A landscape with many valleys, sampled at points; each row gives a point and its height.
A ball rolls from a point to whichever of its 2 nearest points has the largest drop for the distance, and stops where none of them is lower. Distance is the straight distance between rows; heights are no part of it.
<187> h=5.27: [  3   0  15   7 -19  -1  -4   1  14  -6   4   3   4  -8  -4   5  -7   7
  -7  20]
<763> h=3.93: [-16  -1  -8 -17   3  -4 -22  -7  -3  14   2  12  -7  13  19  10 -10  -1
  26   5]
<112> h=7.33: [-10  14  -3  -3  -8   4 -30  -3  11  18  -4  17  -1   1   9   7 -15 -11
  17  26]
<780> h=8.87: [ -1   8  -1  10 -24 -13 -35   3  14   9  11  27 -10 -13  -9  14   3  -8
   0  27]
<283> h=4.04: [  4   4  -1  -1  -4   0  11  -8   0  -5   3  -4   2 -12   6  -6  -3  12
  15  11]
<649> h=0.52: [-10   1 -13   1   1 -10  -7   6 -12  11   7   4  -1   3  19  27   1   1
   1 -14]
<821> h=1.43: [ -6 -12  14 -24  34  29   5 -13  -1 -10 -28 -12   1  41 -10 -44 -27  -4
  17  12]
<604> h=3.98: [  9   5   0  10  -3 -29  33  27 -15   3   2  -1  -1 -12 -10  18  33  -5
 -15 -34]
<685> h=1.31: [-10  -6  -8 -27  19  22 -12  -7   2   6 -17  -7  -4  39  -1 -23 -15   9
  15   5]
<408> h=6.45: [  6  -4  24   6 -10   8 -25  11  20  -4   8  14  -6  -8  -6   3 -14   0
  -2  42]
<449> h=4.24: [-20 -11 -20  -6   9 -10 -29  -3  -7  22  -5  14  -2  10  18  23   8  -4
  21  -6]
<460> h=3.07: [ 26   4  31   8  -8   4   8  -2  19 -28  23  -3   8 -11 -15 -21 -11   9
 -19  25]
<576> h=4.51: [ 17  -3  13  16  -2  -2  29 -15   0 -18   8 -15  16 -10 -19 -20  -9  -1
   1   7]
<266> h=7.34: [ -8   3 -21  24 -17 -36 -36  10  -8  27   2  32  -2 -24   0  37  27  -9
  -5   0]
<193> h=2.58: [ 13   8   3  12 -25 -21  25   4  -2 -24   7  -6 -11 -24 -13   0  23  13
 -30  -9]
<611> h=3.28: [  1  -1  -5 -13  11  11   1 -10   4  -2  -8  -2   3  12   7  -6 -16  -1
  14  12]
<407> h=1.02: [ 11   2  -6  11 -15 -15  11  13  -8  -4  11  -2  -8 -25   5  16  13   5
 -13  -6]
<64> h=4.13: [ -5   1 -10  -5   8  10 -16  -4   9  14  -5   0   0   1  12  19   1  -2
   8  -1]
<338> h=1.50: [ -3  -7   9 -35  34  28  -8  -2   5   2 -16   4  -2  43  -7 -34 -27   7
  13  19]
<299> h=7.69: [ -9   6  -4   0 -15  -7 -30 -10   2  14  -6  20  -5  -4  21  10  -3   2
   9  13]
<77> h=5.45: [ 11  -4   1  13 -30 -13  -7  19   1 -17  12   9  -9 -32  -9   7  23   8
 -40 -14]
<595> h=1.71: [ -7   6  -2  -3   7   8  24   1  -8   6  -2 -13  -2   1  -8   1  -1  -4
   3 -25]
<381> h=0.57: [  4   1 -11   4  -5  -8  -6   4   0  -1   6   2  -6  -2  20   9 -11   5
  -3  -6]
<743> h=1.18: [-16  -9 -17 -36  34  27  -8  -5  -7  -4 -30  -6 -17  33   4 -29 -13   5
  13  -8]
<382> h=5.88: [  1  -2  22   9  -6  10  12   2  23 -14   9  -9  12   1  -9 -15 -13   3
  -2   5]
<756> h=2.71: [  5   2  11 -16  10  19 -10   0   0   5  -1   8   9  12   4  -7 -28  -1
  15  26]
<654> h=3.10: [ 13   1   4  20 -16 -25  21   7 -15 -14   8   2 -13 -26  -7  14  28   3
 -27 -29]
<55> h=5.16: [ 13  -6   7  23 -31  -9  -2   9   3 -22  17   6 -20 -39 -15 -11  20  17
 -32  -4]
<785> h=2.93: [ -9 -11  -8  -2  11   0   6  16 -13  17  -9  -3   6  -4  10  21  15 -11
  -3 -36]
<721> h=4.01: [ 10   2   1   9 -31 -15 -18  14   6  -5  18  19 -19 -26  -4  -2  -2  15
 -10  26]
<458> h=5.18: [  0  11 -10  15 -24 -16  -8  10  -5  14   9  19 -16 -28 -11  25  19  -7
  -9  -5]
<433> h=2.50: [  1   3   2  12   3 -20  43  -9  -1  -3   1 -16  19  -7  -6   0  23  -8
  -3 -34]
<577> h=4.76: [ 11  -5   9  19 -30  -9 -16  14   9 -20  18  12 -24 -35  -4  -5  17  13
 -29  22]
<121> h=3.48: [-11  -6  -6 -15   9   6 -28  -2  -1   5  -4  12  -3  24  11   1 -19  -3
  16  23]
<369> h=1.76: [ 12   8  18   3  12   9  22 -23  -4 -22   0 -25  20  15 -15 -25 -14  -8
   1   8]
<747> h=2.60: [ 5 -1 -2  2 -7 -4  8 -6  3  4 12  2 11 -7 -4 16 21  4 -7 -6]
<17> h=4.73: [ 19  11  12   9 -19  -4  30 -10   1 -30  15  -8   8 -19 -17 -26  -7   2
  -7   7]
<593> h=3.50: [ 11   8  -8  13   1 -27  29   6  -3 -12   7 -11  -2 -19  -3  13  25   0
 -18 -30]
<852> h=2.83: [ -9  -8 -18  12  -2 -15 -25   6  -9  11   2  14  -1  -8  15  26   1  -3
  12  -3]
<279> h=1.04: [ -5   2  14  -8  14  17  16 -12  -5   5   3 -21  -2  15 -12 -15 -19  -7
  10   7]
<529> h=5.65: [ -9  -9  12   8 -12   8   3  -1  14   0   8 -13   4   0  -1   2 -10  -1
  -6   5]
<54> h=1.36: [ -8   0  10   2  -1  17  12  -3  -7   3   3 -16  -2   9  -2 -10 -18  -6
   4 -13]
<783> h=1.54: [ -5   6 -10   1  21  -3  29  -5  -6   1  -1 -17  16   5  -4 -11  14 -12
   6 -48]
<184> h=4.59: [-11 -13 -10 -16  23  17  -8 -12  -3   8 -28  -1  -2  23  14   1  -3   4
  11 -10]
<258> h=1.07: [-17  -5 -24 -22  35  17   1  -3  -7  -2 -32  -5 -11  26   4 -24   1  -5
  12 -27]
<359> h=4.67: [-17  -8 -26 -16  13  -1 -38  -6 -17  25 -24  12  -3  17  22  12   4  -7
  22 -10]
<22> h=3.43: [  2   3   2   3 -11   4 -13  -5   0  10   6   6  -3  -6   5  16  12   3
  -4   6]
<170> h=2.78: [-18  -3 -19 -13  16 -14  -7  17 -24  34 -15  22   3  14  16  28  27  -7
  17 -38]
<683> h=3.21: [ 14  -4   8   8 -21  -7  -3   8  -3 -15  26   7  -9 -21  -4 -10  -7  18
 -10  21]
<328> h=1.74: [  4  -2  -2   7   8   0  30 -25  -4  -9  -5 -22  15  -1   2 -15   8   0
   3 -23]
<635> h=5.87: [ 17   4  24  -3 -13   5  -4  10  18  -9  15   4   5  -1  -8  -9 -18   1
   3  32]
<151> h=4.47: [ -5   0  -9  -6   8   6   0  -6  -9   7 -16 -12  -1  13  20  11  -1  -2
   4 -12]
<220> h=2.84: [ 11   6  25 -10  12  13  10  -1  11  -6   4 -11  16  27 -19 -20 -23   5
  -3  29]
<140> h=6.16: [ -9   6  -9  12 -17 -22 -24  14 -11  22  -2  21  -6 -18  -3  36  24 -15
  -8 -14]
<505> h=1.96: [  3  -6  12 -19  15  29  -7   2   1   0 -19  -2   8  22   3 -25 -28  -6
  10  22]
<735> h=2.10: [ 15   3   8  -6  10  14  11 -16  -1 -18   5 -16  16   1 -10 -17 -14  -1
  -5  22]
<680> h=2.09: [  9   7   1  20  -3  -7  35 -12   0 -14   4 -15  11 -14  -4  -9  14  -2
  -7 -14]
<366> h=1.10: [-15  -7 -17  -7  12  -6 -13  11 -16  27 -22   9  -4   5  14  29  14 -18
   8 -23]
<891> h=8.51: [-14   5  -1  17 -16 -13 -35   0  11  16   0  25  -2 -17  -1  27  13 -14
   0  12]
<263> h=4.70: [-21 -13 -15 -15  10  15 -24 -10 -13  13 -26   8  -5  16  16   5  -4   0
  20   4]
<465> h=3.06: [  0   2  27 -27  16  17  -1   0  12  -2   1  -7   7  41 -12 -21 -20   4
  12  21]
<188> h=1.28: [-10 -14   5 -14  23  21  20 -15   0  -5 -14 -13   8  29  -4 -30 -19  -2
  17   8]
<204> h=2.38: [-15  -2 -22 -11  21   6  -3  16 -11  22 -19  -3   6  12   9  19   8 -12
   1 -34]
<29> h=2.53: [ -2   3 -12  12  -3 -17   2  18  -5  10   3   0   0 -22  -1  19  16   3
 -10 -19]
<757> h=4.45: [  2   6   0  11 -22  -4 -18   4   7   3  -1  13  -3 -15   7  16  -1  10
 -16  21]
<874> h=6.91: [ -4   1  15  -2  -6   3 -19   5  18  10   1  16  -5   7   6   6 -17  -3
   9  33]
<69> h=1.44: [ -7  -9  -7  -4  14  19  21 -12  -5  -5 -20 -23   9  20  -4 -20  -8  -3
  12 -12]
<690> h=1.33: [ -8   1 -16  -9  25   8  21  -4  -1   7  -7 -10   5  24   9  -2   9  -5
  10 -40]
<217> h=4.31: [  6   0   3   1   0   0  27  -8   3 -12  15 -18  11   0  -3 -10  -4  12
   7   4]
<651> h=3.67: [ 10   7  -1  15 -18 -23   9  18  -9  -2  15  13 -23 -35  -9  19  33  -1
 -27 -14]
<316> h=1.58: [  0  -1   5   4  16  11  31 -26  -7 -13  -6 -23  15  12  -4 -19 -12  -6
  12  -8]
<325> h=2.51: [  1  -6  10 -22  14  24 -29   9   6   7 -19   9   6  43   0 -25 -28  -4
  12  33]
<293> h=2.21: [ -4   0 -12   7   3  -5  19  11  -4   7  -2 -11   6  -5  -3  12  12  -7
  -4 -29]
<411> h=8.06: [-14  13 -18   6  -8 -15 -36  -3   6  22  -4  28   2  -3  11  20   6  -8
   6   8]
<88> h=1.19: [-17  -4 -24 -24  35  13   3  -6   3   6  -9 -11  -2  24  13 -14   0   1
   7 -26]
<786> h=2.52: [ 19   0  27   1   5   7  11  -6  10 -16  18 -13  10  11 -20 -22 -14   3
 -15  26]
<831> h=2.59: [ 20   0   5  12 -13   3  11   1   5 -21  21 -12  -1 -14  -8  -3  -8  17
  -7  10]
<810> h=2.03: [  9   6   4   8 -16 -12  14   5   1 -13  15 -10  -7 -18 -11  -1   4   4
 -17  -2]
<162> h=4.39: [  5   5   4  15 -25 -24 -17  13  -8  -3  10  19 -21 -39  -6  13  25  -3
 -20  -4]
<169> h=5.11: [ 18   4  16  11 -32 -11  14  -5   3 -25  13   1  -9 -30 -16 -21   7   5
  -6  14]
<664> h=3.63: [ 10  -1   8  -2  10  10   5  -4  10  -2   9  -1   7   4   4   0 -13  14
   3  20]
<775> h=1.66: [  2   4  -6   9   0  -1   9  -1  11 -10  10 -14   5  -3  18   9   4   3
  -5 -10]

For each start below, name the point where the ball stops.
<17> | <505>
<55> | <407>
<411> | <649>

Call two points neighbours if one is among the 2 nearest of the other. Go from one point of each pair to the other, from neighbour to neighbour, staying as low as possible. Name the highest point that can't be avoided.
<279> / <505> | <325>
<407> / <505> | <29>
<258> / <366> | <785>
<786> / <649> | <449>
<258> / <188> | <338>
